Each row is a point on a landscape with many valleys, with its height.
From any point a ball takes the steepest step (drop divided by distance) to one of its 2 nearest points. It stops when none of these is lower. Distance is the straight distance between rows; heights are no part of it.
kipum: [ 92 132 147 130 134  71 147 128 135 145  99 209 100 145 199 100 163 157
 181 146 104 158 117 120 168 113 136 136 104 123  93 128 140 109 121  99
 172 114 133 137  64 156 171 122 130 176 149 185 140  64  84]  (h 334)
netal: [131 143 147 105  89 151 111 164  97 126  92 118  99 129 111 183 139 143
 118 143 115 153 101 143 137 116 141 123 118 154  54 100 102  72 145 164
 153 145 139 133  67 121 133 178  71  68 147 188 172  80 137]  (h 391)
rize: [104 104 113 120 137 143 135 110 141 128 165 128 219 123  96 116 104  91
 106 142 189 120 119 103  78 153 148 162 144 134 198 131 134 164 141 160
 117 117 121 125 153 111  96 102 113 134  79 113 105 181 112]  (h 375)
tugut: [103 128 105 129 148 128 113 100  99 122 188 140 129  88 129 161 162 131
 175 128 109 108  78 147  75 154 158 187 162  90 220 116 152 185 156 113
  96 112 149 115 131 132  94 131 156 133 154  52  93 166 121]  (h 430)
moni: [143 123  76 113 120 127 147  87 122 137 144 178 201 121 101 149 166  85
 164 155 125 160 108 132  88 137 163 137 110 116 181 111 150 179  77 103
 145 101 113 133 147  98  82 138 133 177 154 108  55 143 102]  (h 233)
zafop: [116 116 108  94 155 107 166 116 156 128 143 173 122 125 180 125 142  99
 180 131 121 101 101 125 118 141 112 177 179  57 154 112 130 156 107  94
 140 118 121 116 139 127 107  95 193 140 165  93 113 147  92]  (h 515)
Kol: [185 127 130  93  76 186 107 146  81 103  86 102  71 110 109 178 153 144
 106 133 119 138 146 154 122 133 100 133 138 164  71  96  85 108 110 163
 141 154 135 117  70 111 128 167  81  85 140 154 158 107 137]  (h 431)
satar: [157  84 115 110  86 160  93  78 120 123  93  75 107  66  84 157 190 135
  77 119  93 106 164 155  81 134  84 116 111 121 169 132 139 166  99 155
 126 133 136  91 131  88 140 154  96 130 148  44 100 141 144]  (h 695)
duz: [129 106 127 126  52  90 168 180 124 140 109 144 147 143  94 180 103 100
 157 129 127 154 128 132 134 150 167 112  94 135  80  77 147 118  79  92
 136 112 100 152 167 117 108 176  82  73 194 171 148  76 140]  (h 621)
reto: [131 129 114 147 140  97 180 132 151 149 116 129 151 158 144 102  92 105
 147 136 133 116 128 109 143 137 117 129 121 110 122 121 126 118 107 107
 124 111  94 147 174 129 120  99 164 145 108 111 104 133 124]  (h 319)
paba: [ 97 116 180 116 117  82  95 156  98 136 120 142 153 172 125 130 130 126
 140 113 112 176 134 144 155 144 195 125 106 170  78 111 148  71 101 108
 156 125 148 123  83 159 166 199  80 118 163 201 171  37 118]  (h 522)
Sare: [165 125 112 146 139 105 160 104 146 142  89 119 111 115 137  99 113 117
 109 133 108 119 142 145 124 123  89 102  97 111 116 127 121 127 117 111
 128 130 105 130 197 107 127 113 168 153 136  68  90 150 136]  (h 284)
ruzub: [135  89 103  90 130 136 153  97 142 125 167 167 219  99  86 131 148  75
 143 143 166 169 110 158  77 146 167 157 157 118 194 130 163 174  99 134
 133 108 109 112 145 113  81 167 154 145 142 109  88 136 117]  (h 290)
nuf: [125  94 166  95 118 175  90 117 133 135 166  95 143 131 109 134 123  88
  69 128 202  49 146  88  89 140 109 163 166 113 206 150 119 158 155 184
 110 129 137 103 122 112 133  99  99  95  75 121 154 175 136]  (h 321)
zifo: [125 122 127 166  70 115 159 159 117 156 126  99 146 178 112 124  57 114
 120 122 166 146 153 151 158 141 174 119 100 153  89 129 103  81 117 149
  74  94 110 167 123 122 122 134  74  79 113 167 144 120 150]  (h 306)
Gena: [108 127 135  89 151 122 166 150 177 127 157 155 129 133 160 107 112 115
 165 116 137  92  92 106 146 131 105 146 182  81 110 123 128 130 143 138
 144 135 115 137 130 158 120  92 180 124 146 134 153 134  99]  (h 528)
sesid: [200 104 105  98  98 210 127  95  89 108  92 110  95 116  81 129 128 133
  90 124 159 158 161 156  83 156  95 154 145 170 121 159  92 143  80 150
  99 133 153  97  97 111 133 147  96 116 101 130  74 126 147]  (h 381)
Kapus: [145 150 128 166 115 136 148 148 129 112  90 113  68 129 126 125 113 152
  95 124 162 188 133 155 167  78  91 118 102 148  60 167  90  83 170 140
 121 133 143 149 127 169 156 122 105  89 116 165 142 107 153]  (h 533)
Tela: [165 129 137 147 173 114 121  99  98 118  54 134 101  90 159 120 174 157
 114 145  87 161 164 133 138 109 100  85  84 154  94 145 113 112  95  91
 161 176 161 123 114 140 191 127 135 174 128 137 124 107 137]  (h 387)
bita: [121 137 104 178  81 140 154 152 166 134 108 111  64 122 117 139  92 142
 116 125 158 191 136 152 160  91  78 104  67 130  80 178 106  88 143 110
 117 109 127 157 183 139 119 129 102  60 137 149 131 122 159]  (h 512)
nidi: [ 62 129 152 113 124 119  91 168 139 148 175 117 186 178 115 127  97 115
 119 108 127 125 126 139 177 132 199 106 165 140  98 116 161  83 126 135
 111 124 134 119 107 132 115 192 140 114 153 159 181 100 135]  (h 396)
Dov: [105 114 149  93 182 164 116 128 151 109 164 141 124  90 168 129 138 108
 147  99 128  73  90 119  99 137  85 186 171  76 193 143 164 178 158 131
 136 137 113  92 112 142 118  89 168 141 121 123 115 160  90]  (h 389)
niseb: [165 130 131  88 144 154 122  96 132  91  94 136  63  66 151 123 181 176
 119 125  97 137 126 114 137 113  73 116 146 134  93 133 134 135 107 142
 174 178 144 107  86 128 166 137 165 149 121 138 139 109  81]  (h 713)
pige: [130  83 142 110 100 139 103 100 128 117 136  84 116 114 105 106 107  88
  77 125 188  64 180 106  87 144  94 167 156  92 212 155 129 191 166 174
  90 122 144 112 161 126 147 112 101  79  99  74 133 213 134]  (h 280)
Kidi: [112 125 127  90  92 110 156 172 157 146 143 150 129 130 118 138 142 129
 167 137 111 148  92 127 136 140 139 112 138 108  67  89 143 102 105 130
 154 136 122 126 108 135 106 178 136 104 176 155 155  84 116]  (h 656)
sivab: [147 134 117  80 136 131 141 116 129 117  90 196  86  94 171 106 180 177
 171 152  92 147 119 101 143 117 100 118 129 111  84 122 135 129 102 120
 190 153 135 117  63 123 162 131 153 158 130 181 146  88  67]  (h 700)
kogan: [111 107 146 121 153 112 111 109 134 117 134  88 115 106 126 119 119  82
 109 136 153  57 149 110  93 138  87 169 162  72 213 124 143 184 181 132
 101 135 139 124 177 137 135 109 131  99 113  51 125 202 146]  (h 245)
vaz: [146 138 137 158 155 108 144 125 153 129 108 111 127 127 126  87  74 102
  90 117 136  85 164 129 141 102 106 109  93 122 130 136 120 145 160 118
 111 134 108 147 217 125 132  74 139 140 104  85 113 176 148]  (h 248)
lavig: [111 115  97 166  77 106 190 138 176 153  98 128  82 110 129 143 111 120
 130 157 130 173 123 137 149 106  88  97  82  95  87 148 133  91 124  83
 130 106 108 169 202 131 113 123 122  82 160 125 106 112 158]  (h 491)
Gasek: [196 139 127 138 129 171 133 118 104  80  85 112  68 124 120  96 105 141
  69 122 168 159 174 163 127 115  77 125 148 162  74 150  75 119 129 142
 105 147 158  87 124 150 160 126 144 111 107 122 105 129 143]  (h 295)
gutoz: [128 127 111 159  80 133 172 164 151 158 133 114 107 165 118 113  59 119
 120 123 185 128 168 130 158 121 127 117 114 135 104 138  89  98 152 156
  85 117 109 179 155 155 110 110 102  64  99 151 141 142 143]  (h 257)
lomo: [164 162 161 149 216 142  88 106 115 110 108 110 140 124 125 100 114 132
  67 108 125 110 145 141 117  95 111 124  98 142 139 176 121 158 167 116
 142 144 138 103 163 116 152  81 139 180  92 106 105 162 135]  (h 480)
keted: [114 116 133 112 177 151 116 119 122 120 189 155 145  86 154 148 138 117
 157 113 130  91  83 130  79 143 120 198 151  90 212 136 155 199 165 103
 109 108 124 123 150 137 102  98 162 142 130  94  79 175  94]  (h 410)
niv: [164 118 131 120 114 155 103  98 136 104  94  81  65  76 124 141 170 162
  77 125 108 121 138 137 120 118  80  91 127 138  99 125 124 116 113 158
 151 163 148  98 100 113 159 147 148 126 139 108 146 118 138]  (h 724)
domo: [ 65 184 160 146 160 120 114 147 115 125 213 156 159 168 145 133  95 108
 143 125 121  68 147  87 172 131 190 142 134 141 180  91 148 150 141  77
  80 126 122 161 160 151 107  92 149 156  85 170 150 139 102]  (h 167)
vug: [145  88 100 114  90 128 107 135  99 132  86  85 142  95 113 192 161 143
 127 136  72 101 137 120 110 158 126  84  86 134 138  82 139 136  82 131
 145 138 113 129 127  75 120 140  93 114 150 120 128 121 142]  (h 565)
defu: [181 135 131 126 162 143 149 109  93 133  81 139 133 135 134  96 161 135
 135 148 124 178 143 120  98 156 100 143 131 163 127 153 112 112  68 117
 156 153 144 111  87 144 176 122 124 157 106 157 100  88 134]  (h 424)
fod: [ 85 157 139 162 164 119 101 119 146 133 159  95  94 119 164 161 126 145
 126 108  90  53 107 123 147  72 115 116 132 101 133 117 143 137 201 121
 106 144 124 152 165 140 126  93 175 140 144  99 131 167 148]  (h 335)
Pali: [100 145 114 131 153 156  96 131 121 140 124 180 123 112 176 129 169 166
 164 121 103 111  87 132 120 133 138 132 144 113 150 111 157 141 113 139
 165 140 136  81  66 120 111 139 162 162 142 155 132 108  84]  (h 499)
Duteg: [126 105 112 121  72 150  85  83 101 134 110  55 131  98  98 164 167 117
 102 139 112  85 112 153  85 139 125 123 115 118 189 116 134 143 106 170
 106 114 127 103 118  65 123 148  83 110 142  58 110 149 172]  (h 684)
kal: [140 154 124 150 167 112 120 109 106 147  81 145 107 108 172 115 161 164
 134 124  69 120 131 121 137  92 111 103  79 133 117 141 129 129 116  95
 161 133 126 118 126 121 139 113 162 190 126 127 109 123 114]  (h 419)
gizo: [115 162 128 195 142  97 119  96  96 159 110  74 139 154 133 118 114 144
 102 127  95 128 133 133 155  98 148 103  63 168 116 122 131 106 150 107
 105 104 104 158 143 106 142 108 113 168  98 110 127 140 168]  (h 599)
fasu: [189 112 114 143 140 119 137 121 114 128  62 126 105  83 116 129 146 139
  92 141  85 143 181 145 133 125  96  67  61 152 100 125 120 126  79  99
 146 148 135 120 158 101 156 133 112 166 136 100 110 129 162]  (h 351)
meref: [125 132 160 164 143  93 152 137 118 144 109 121 130 180 152  96 116 140
 134 126 150 178 140 123 163 138 134 137 128 153  84 148 119  68 134 134
 138 130 123 161  93 188 175 109 107 130 108 182 158  86 133]  (h 526)
fazu: [ 42 153 143 139 142  88 150 156 169 139 170 165 131 179 151 119 110 140
 141 118 132 143 112  87 204 104 144 126 147 111  99 152 181  92 161 121
 122 134 115 156 112 176 130  98 126 115 133 192 158  75 114]  (h 435)
Savos: [ 85 135  78 153 128 100 116  88 123 106 173 107 182 121  95 130 113  80
 143 156 138 134 108 111  82 158 186 160 157 124 192  96 121 178 161 108
  88 116 136 171 171 108  69 122 110 121 113  55  94 195 139]  (h 467)
Ganir: [169 118 154 153 140 156  71  98 129 112 114  82 104 144 130 115 107 127
  45 103 168  90 159 130 131  98 113  97 130 137 122 161  91 135 155 165
 108 139 146  95 135 103 163  91 126 122  99  89 140 161 171]  (h 745)
res: [ 80 134 147 151 132  77  93 146  95 143 127 131 166 185 139 130 127 127
 143 111  97 153 129 143 158 140 195 117  86 159 129  97 164 100  83 103
 133  95 130 127  82 131 138 164 111 167 145 171 146  74 125]  (h 557)
Boki: [132 124 138 133  89  98 184 149 147 130  90 156  80 126 127 143 147 147
 149 161 119 209 118 113 152 113  86 126  70 141  69 139 125  78 123  84
 165 119 125 166 120 157 134 136  89 104 149 187 129  65 124]  (h 193)
rufib: [ 83 154 131 129 179 157  78 157 127 135 170 185 178 148 160 109 135 148
 155 100 134 119  91 134 128 132 167 138 158 143 173 134 158 142 128 130
 133 121 128  70  85 130 108 146 163 158 134 157 146 119  95]  (h 470)
kef: [ 60 160 159 113 169 117 106 173 153 136 199 184 185 176 154 101  97 103
 153 106 136  93 154 105 187 120 184 122 167 146 157 117 159 134 133 101
 113 131 119 124 137 164 113 134 167 153 122 180 175 123 103]  (h 242)
Pes: [143 144 151 155 158 122 142 125 129 122  86 106 106 150 150 104 121 150
 108 126 147 161 125 119 167  98 102 118 134 143  83 167 104  84 167 147
 138 152 140 151 124 175 196  97 135 122 106 167 150 103 139]  (h 548)
Gokif: [ 85 174 153 171 173 109 119 149 108 140 163 164 136 182 185 111 112 137
 167 109 101 101 122 111 174 121 167 142 122 143 151 116 150 144 152  69
 106 100 110 147 123 162 133  70 144 174 112 162 132 128  81]  (h 234)
teti: [ 77 140 124 130 161 140  99 126 125 113 214 137 197 132 106 133 115  98
 142 137 157  90 115  87 103 140 173 151 139 143 212 109 131 176 148 122
  98 119 122 145 166 123  91  99 139 138  86 120 128 169 113]  (h 407)
sola: [157 142 160 101 172 162 118 147 100 125 146 152 179 153 105  95 140 131
 130 120 160 181 124 140 107 167 162 164 181 169 113 168 103  97 108 151
 157 146 138  77  74 143 145 162 124 118  95 188 146  95 114]  (h 444)
pugeb: [138  83 105 138  56 142  84  87 108 133 119  62 121 132 104 123 108 106
 111 124 159  91 132 149  98 134 146 122 127 109 156 136 102 131 120 190
  83  96 122 118 127  64 117 142  73  87 118  71 118 181 180]  (h 672)
Sut: [ 83 139 151 115 135  88 172 170 179 141 164 192 159 180 155  88 109 110
 172 120 144 148 120 106 188 118 141 138 153 112  78 143 151 109 127 101
 137 116 115 135 121 172 129 120 152 139 151 178 159  96  95]  (h 468)
Rated: [103 107  96 105 111  90 169 121 160 131 135 144 104 109 154 149 147 109
 172 143 104 116  97 138 119 140 124 132 165  64 137  93 140 113 118 121
 134 141 115 148 139 138 110 143 171 110 181  85 131 124 135]  (h 495)
befi: [134 143 168 106 133 119 106 167 107 141 131 141 180 167 106 101 131 112
 150 116 127 179 127 146 140 157 176 122 140 170  87 134 134  84  97 134
 164 127 144  93  84 143 149 198 116 125 141 185 172  78 116]  (h 487)
mivop: [134 116  95 119 127 145 107 113 100 151 120 124 128  92 133 172 189 156
 149 133  61 112 123 128 103 145 118 108  89 119 168 101 147 159  98 118
 143 137 125 121 118  91 102 142 138 167 149  97  86 132 113]  (h 545)
til: [106 143  98 148 144  73 122  89 103  97 186 113 128 118 105 149 139 115
 170 146  97 132  97 130  88 163 188 169 173  96 209  99 126 168 167 100
  98 112 148 163 146 121  87 129 144 122 133  25 103 186 156]  (h 449)
ven: [135 109 110  73  86 134 151 144 153 119 131 150  93  79 134 142 175 145
 165 146  98 129 102 119 132 134  93 110 145  93  90  86 137 125  99 127
 173 156 119 134  88 126 112 160 137 112 176 133 149 105  80]  (h 670)
zem: [ 94 119 137 135  82 125 110 163 126 152 149  89 173 177  98 138  72 103
 117 121 148 115 128 150 155 148 199 109 144 144  98 113 123  86 111 160
  93 100 115 135 115 102 107 156  96  87 133 153 168 108 151]  (h 352)
dab: [ 71 135 119 113 160 115  89 140 129 100 214 153 192 130 118 136 120 102
 177 126 131 105 127 125 122 153 192 160 189 111 209 103 130 166 148 108
  87 116 128 139 163 142  77 138 173 139 125 100 147 165 132]  (h 434)
garak: [146 112 104 125  75 138 117 128  96 138  93  89 162 130  90 153 118 109
 131 131 112 131 117 133 101 167 157 106  99 152 139 109 120 119  65 156
 119 117 124 121 118  59 123 141  86 117 128 138 117 116 156]  (h 584)
Kika: [168 110 130 119 107 129 157 160  99  94  56 138  79 103 126 159 163 157
 137 171 109 196 153 123 149 106  87 110  75 168  60 104 100 105 125  96
 163 152 146 162 106 159 172 154  73 101 136 186 142  85 136]  (h 262)
tole: [ 85 149 144 166 165 109 117 122 157 121 118 117  90 116 170 141 131 158
 109 109 109 108 101 119 177  56 102 100 111 110 100 154 149 112 188 127
 142 153 130 147 133 144 154  90 170 138 130 144 133 132 128]  (h 365)
zuko: [169  87 114 123  99 151 113  69 131 114 105 100 119 112  88  82  85 116
  69 110 177 131 177 135  82 148  98 137 120 120 153 172 109 166 132 167
  90 113 140  86 169  99 131 120 112 111 105  70  82 192 148]  (h 648)
Nuviv: [195 115 115 110 132 108 176 123 128 140  83 169 116 141 152 106 170 136
 158 152  92 160 154 101 128 139  80 119 103 132 103 130 115 119  67  85
 176 134 132 120 109 126 160 113 142 164 128 146 101  96 104]  (h 388)
ker: [146 162 157  81 140 134 183 163 164 110 138 156 110 148 137  86 112 132
 143 124 155 137  85 107 153 111  82 145 177 113  73 133 114 117 152 153
 157 141 112 135 111 175 119 107 145 111 120 163 146 118  86]  (h 513)
mon: [170 155 140 109 112 165 153 132 147  68 103 113  52 109 119 110 116 157
  85 125 164 152 125 149 149  90  55 125 156 140  67 132  94 119 165 172
 135 150 134 120 121 171 137 129 140 108 134 124 132 126 110]  (h 249)
Ledi: [139 156 101 180 122 113 106  85 103 145 101  76 139 125 102 106 108 128
 101 131 101 117 133 149 121 103 139  90  63 155 121 120 124 136 138 126
 101 108 115 141 168  64 111 127  94 165 106  73 105 158 172]  (h 610)
kaguv: [183  88 124 137 103 113 173 150 123 133  56 126 101  95 126 160 145 144
 124 155  90 162 164 120 143 117  96  67  48 150  74 117 127 100 101  78
 164 135 130 160 141 120 163 139  91 119 142 149 124 103 148]  (h 312)
doza: [ 89 154  98 165 138  84 118 119 108 124 193 143 118 131 140 160 112 152
 193 136  82 106 107 131 135 149 187 146 152  96 150  91 130 149 149  72
  71  98 125 176 178 124  88 112 172 150 138  79 102 155 122]  (h 561)
menaz: [144 118 130 140 125 141 105 115 135 142 110  66 104 123 131 123 131 142
  93 117 126  96 121 135 122 115 102 107 131 124 132 132 126 116 136 174
 126 129 127 101 128 109 137 119 154 128 121  94 133 135 151]  (h 735)
met: [188 120 134 118 150 200 122 108  93 105 101 101  99 139 111 102 103 138
  71 127 193 148 159 138 100 139  86 160 185 169 118 175  84 130 127 163
 103 135 150  97 103 136 157 114 115 105  70 145 109 138 144]  (h 338)
tikeg: [182 136 138 131 188 141 138  91 118 123  71 141 127 112 132  88 129 142
  92 121 115 150 153 135 107 124  87 134 114 151 131 179 125 143  99 115
 146 152 143  90 141 129 172  97 152 173  93 123  77 132 141]  (h 456)
Mudiz: [ 98 156 117 165 140 112  99 122  89 150 124  91 178 180 125 127 124 136
 131 129  99 142 111 120 133 135 179 117  83 160 145 110 148 105 106 130
 115  96 116 130 100 102 128 138 124 171 110 138 120 107 138]  (h 580)
Zilot: [127 140 158 117 138 148 125 143 152 132 138 100 106 156 137 125 102 113
  90 112 165  69 132  80 152 100 115 111 166 123 134 131 108 122 178 175
 131 160 127 144 129 149 150  78 134  96  88 162 169 133 130]  (h 250)
neb: [ 73 151 148 108 155 144  54 162 134 152 175 160 190 167 141 106 122 135
 141  94 124 123 116 142 158 124 192 107 165 151 143 133 165 117 129 126
 130 119 149  78  95 125 116 209 162 147 153 158 165 103 113]  (h 437)
ribi: [149 107  78 112 119  95 133 130 118 144 124 174 186 139 119 164 170  98
 189 160  87 138 137 119 123 152 143 102  96 111 152  99 146 164  48  67
 161  98  99 125 132  90 110 137 118 174 166 126  84 114 105]  (h 291)
kuzi: [192  78 117  99  59 173 113 126 116 101  79  67  82  66  95 168 166 137
 112 116 103 111 173 160 102 154  74 106 117 138 130 104 110 150  96 149
 121 146 125 115 123 100 143 160  81  80 167  83 137 135 132]  (h 706)
buz: [156 114 117 116  74 100 137 163 105 132  99 124 178 147  72 147 109  89
 156 129 130 147 134 139 118 174 172 112  99 169 115  93 134 119  52 124
 135 109 112 122 142  87 120 168  77 109 161 166 144  98 138]  (h 602)
fis: [102 142 141 116 121 142 134 166 158 155 170 114 144 165 111 120  97 113
 119 116 173  92 125 100 160 131 156 123 181 124 109 117 112 102 156 182
 123 148 114 132 117 151 121 123 123  87 116 162 191 115 132]  (h 299)
mugu: [155 102 117 126 121 153 112  55 136 117 112 109 158  92  90  99 100 108
  52 125 150 121 152 126  70 123 107 160 102 128 167 165 144 195 186 150
 103 112 134 115 180  95 112 117  91 153 112  59  66 207 143]  (h 636)
kub: [ 84 156 102 160 123 122  82 143 101 133 177 180 111 117 154 167 141 166
 197 132  81 102  93 144 131 150 190 132 150 116 150  82 143 149 123  73
  79  98 153 132 139 118  82 152 167 171 171 103 128 118  99]  (h 544)
tobos: [165 158 149 146 192 155  83  89  93 136 148 118 120  92 129 120 142 163
 105 106  92  99 105 142  86 100 122 143  85 138 153 171 153 182 159 102
 135 125 135 113 164 104 118  86 150 177 119  87  71 165 107]  (h 500)
Fipo: [ 97 124 115 152 129 101 148 119 150 143 100 151  82  86 178 152 160 163
 142 139  74 115 118 123 164  73 105  95  64 103  90 127 152 108 135  81
 151 129 127 156 144 128 116 124 171 158 155 126 113 122 123]  (h 445)
pek: [ 79 130 109 118 126  69 144 133 144 106 161 147 116 109 155 177 150 125
 192 126  86 114  99 159 121 146 166 157 189  52 183  89 135 120 147 117
 110 136 148 143 117 153 103 157 174 126 177  47 156 141 160]  (h 474)
zelib: [166  87 112  91  95 204 138  82 113 132 107 109 140  87  85 154 154 135
  68 116 131 148 141 144  59 152 104 152 138 147 157 145 141 152  88 174
 118 123 137 106  96  98 139 136  97 143 104 106  74 124 148]  (h 418)
nug: [112 138 142 119  99 146 127 160 143 138 140 101 112 150 114 140 121 143
 114 126 143 128  85 130 152 118 133 120 156 129  71 125 119  77 166 185
 137 138 127 132  81 136 123 148 116  80 143 164 171  94 140]  (h 346)
Korim: [183 126 124  69 116 152 150 157 121 123 120 157 113 109 125 133 180 145
 162 147 102 165 127 113 121 159  92 128 147 132  84 105 123 124  71 126
 185 162 128 105  70 123 134 157 120 129 134 160 140  87  85]  (h 685)
nuzor: [ 93 117 164  87 167 167 100 135 146 124 199 115 153 115 126 136 128  84
 116 106 162  50 110  93  97 147 111 171 180  97 214 128 145 160 161 166
 131 150 126  97 120 147 123 106 138 106 102 133 158 161 118]  (h 360)
Lofe: [111  92 115  98 140 130 140 117 153 121 177 157 252 118  75 100 104  73
 136 145 197 157 135 135  92 141 167 148 163 152 193 147 144 156 125 143
 120 115 104 116 162 110  76 153 142 135 113 132 120 158 109]  (h 336)
beli: [134 132 163 136 134  94 171 167 147 143 141 153 166 185 125  77 103 112
 150 129 157 166 133 120 155 150 154 139 147 149  87 139 117  90 110 121
 146 114 111 137 115 179 139 132 122 132 116 168 159  92 104]  (h 498)
figol: [110  90 138 104  99  66 163 140 143 130 105 200  88 126 158 130 174 157
 177 164 100 188 131 103 157 113 121 120  75 130  68 124 137  97 119  72
 190 121 134 163  75 158 164 136  82 127 152 196 145  52  92]  (h 267)
nis: [175 144 154 102 131 176 135 138 143  95 121  98  81 139 127 101 102 140
  88 104 176 107 129 116 136 108  74 130 183 128 111 135  93 128 175 186
 134 158 131 120 119 158 151 105 134  93  99 146 160 141 111]  (h 203)
navap: [108 134 132 141 158 111 142 150 141 144 159 155 193 170 124  91 105 114
 159 128 148 127 120 116 131 154 148 138 129 133 161 129 139 134  91 114
 131 109 106 117 130 129 108 109 157 161 105 141 127 128 102]  (h 358)
sur: [130 138 133 194 134 135 118 125 161 104 104 113  87  93 130 143 124 162
  38 120 133 154 143 161 153  68 122  74  72 131  59 171 110  88 151 128
 148 136 168 118 152 126 173 129 108 115 146 111 149 121 171]  (h 765)
kip: [145 124 148 175 117 143  96 130 156 109 121  87  88 134 139 132 109 138
  44 103 163 115 153 136 157  59 119  73 123 128  84 167  86 113 175 173
 117 133 147 121 145 131 171  96 128  90 122 109 152 149 175]  (h 754)
kek: [177 164 124  98 118 197 145 146  94  98  92 121  75 138 113 122 135 132
 114 130 159 157 143 157 109 140  80 162 168 157  78 110  73 107 120 165
 135 154 133  97  73 138 114 174 106 110 109 154 130 123 131]  (h 463)
tedak: [177 167 138 108 120 147 181 162 125 115 102 145 107 151 118  99 126 135
 141 140 163 181 119 141 134 130  95 150 153 141  60 119  86  91 131 153
 155 140 118 125  85 168 120 154 113 111 115 165 132 101 108]  (h 489)
gedut: [ 82 154 144 179 156  77 125 127 115 154 111 174 117 170 205 112 138 159
 166 118  99 140 122 126 168 109 158 135 104 133 122 124 155 109 146  96
 138 103 118 139  92 162 152 105 148 191 136 168 135  91  92]  (h 292)
Nok: [178  85 105 107  68 161 110  86  98 113 124  81  98 125  95  99  79 112
 102 110 187 130 162 152  85 146 124 135 116 125 138 155  67 143 107 182
  80 105 133 112 119  88 109 140  88  79 117  89  91 188 147]  (h 661)
vesok: [103 151 136 170 156 101  92  95 104 126 190  82  88 109 140 152 132 144
 146 123  74  61 119 136 114 108 143 136 128 103 144 118 132 156 204 104
  82 124 134 179 205 125 112 104 157 132 135  42 126 193 161]  (h 305)
menon: [ 77 115 116 124  76  96 168 167 172 137 143 145 127 132 117 170 105 105
 159 141 124 169 100 135 145 135 150 123 119  93  80 108 152  89 108  92
 119 117 117 155 158 138  90 168 115  80 190 159 143  74 148]  (h 639)
zat: [ 59 158 138 145 155 102 125 134 168 134 142 127  91 142 144 144 116 154
 118 120 139 140  95  91 197  83 105 106 134 114 101 176 162  97 187 141
 139 149 115 168 112 155 156  83 130 103 129 187 152  96 132]  (h 399)
dip: [148 129  96 143 104 155  93  59 115 137 107  77 159 115  97 117 117 122
  84 140 125 123 122 134  81 113 138 127  82 152 156 144 125 158 140 160
  98 110 131 123 154  66 100 124  75 159 106  70  70 178 171]  (h 622)
tenev: [141 121 142 115 169 148 144 141 134 129 149 148 212 151 101  93 108 121
 120 123 184 149 127 118 100 160 146 159 155 158 166 174 119 128  98 143
 140 123 122 102 113 135 127 117 131 136  72 165 128 131 108]  (h 400)
ribu: [178  93 105 100 109  93 158 158 131 143 113 178 158 148 131 148 163 112
 188 158  90 157 158 104 141 158 118 104  90 127 108 108 132 134  52  72
 182 121 110 123 100 109 146 129 105 146 160 160 116  81 101]  (h 345)
lagus: [ 96 141 144 148 146 107 100 111 121 127 167  81 112 120 126 138 126  95
 127 139 117  42 137 106 106 120 131 137 149  99 191 100 128 169 199 126
  83 138 130 168 200 131 123  97 131 112 103  58 134 202 171]  (h 277)
fita: [101 144 102 142 128 149  86 135  95 152 146 163 116 103 155 164 180 175
 181 133  79  93  93 137 109 138 158 117 108 118 167  88 150 156 104  97
 122 120 144 111 102 107  83 142 158 174 162 120 111 124  89]  (h 525)
fakug: [155 114 123 107 135 181 148 115 120 137 128 133 180 123 105 124 134 136
  95 115 157 150 113 134  73 162 128 164 143 147 157 155 135 138  93 174
 130 126 131  93 102 115 129 128 122 145  88 136  89 115 133]  (h 436)
Zomop: [ 86 134 118 179 121  86 165 126 162 154 108 124 103 123 154 142 122 148
 123 135  99 154 126 120 173  88 104 101  72 121  90 154 161  83 141  86
 134 107 112 169 165 138 131 113 138 134 139 134 116 110 145]  (h 469)
sunef: [ 84 138 122 111 165  74 120 145 136  94 190 162 143 121 147 161 127 110
 185 120 114 103 118 135 123 159 185 178 206  73 217  95 120 152 160 112
 100 126 147 145 134 161  94 133 171 125 139  60 162 162 149]  (h 455)
sufa: [143 125 135 131 105 123 178 151 162 143 120 117 109 138 128  91  63 103
 105 128 185  82 178 106 136 129 106 110 120 110 135 133 105 138 156 145
 100 135 117 168 204 149 129  78 129  85  90 121 133 171 131]  (h 204)

For each start below, name the point where the ball stops.
doza => kogan
kip => fita
Rated => moni
lomo => moni
pugeb => sufa
ven => fita
Gena => nis
Pes => kogan

For each start below, name every point that the ball comes to, in order.
sur => Kapus, bita, lavig, Zomop, Fipo, kal, Tela, fasu, kaguv, Kika, Boki
zafop => Rated, pek, sunef, dab, teti, rize, Lofe, ruzub, moni
paba => befi, sola, tenev, navap, reto, Sare, vaz, sufa
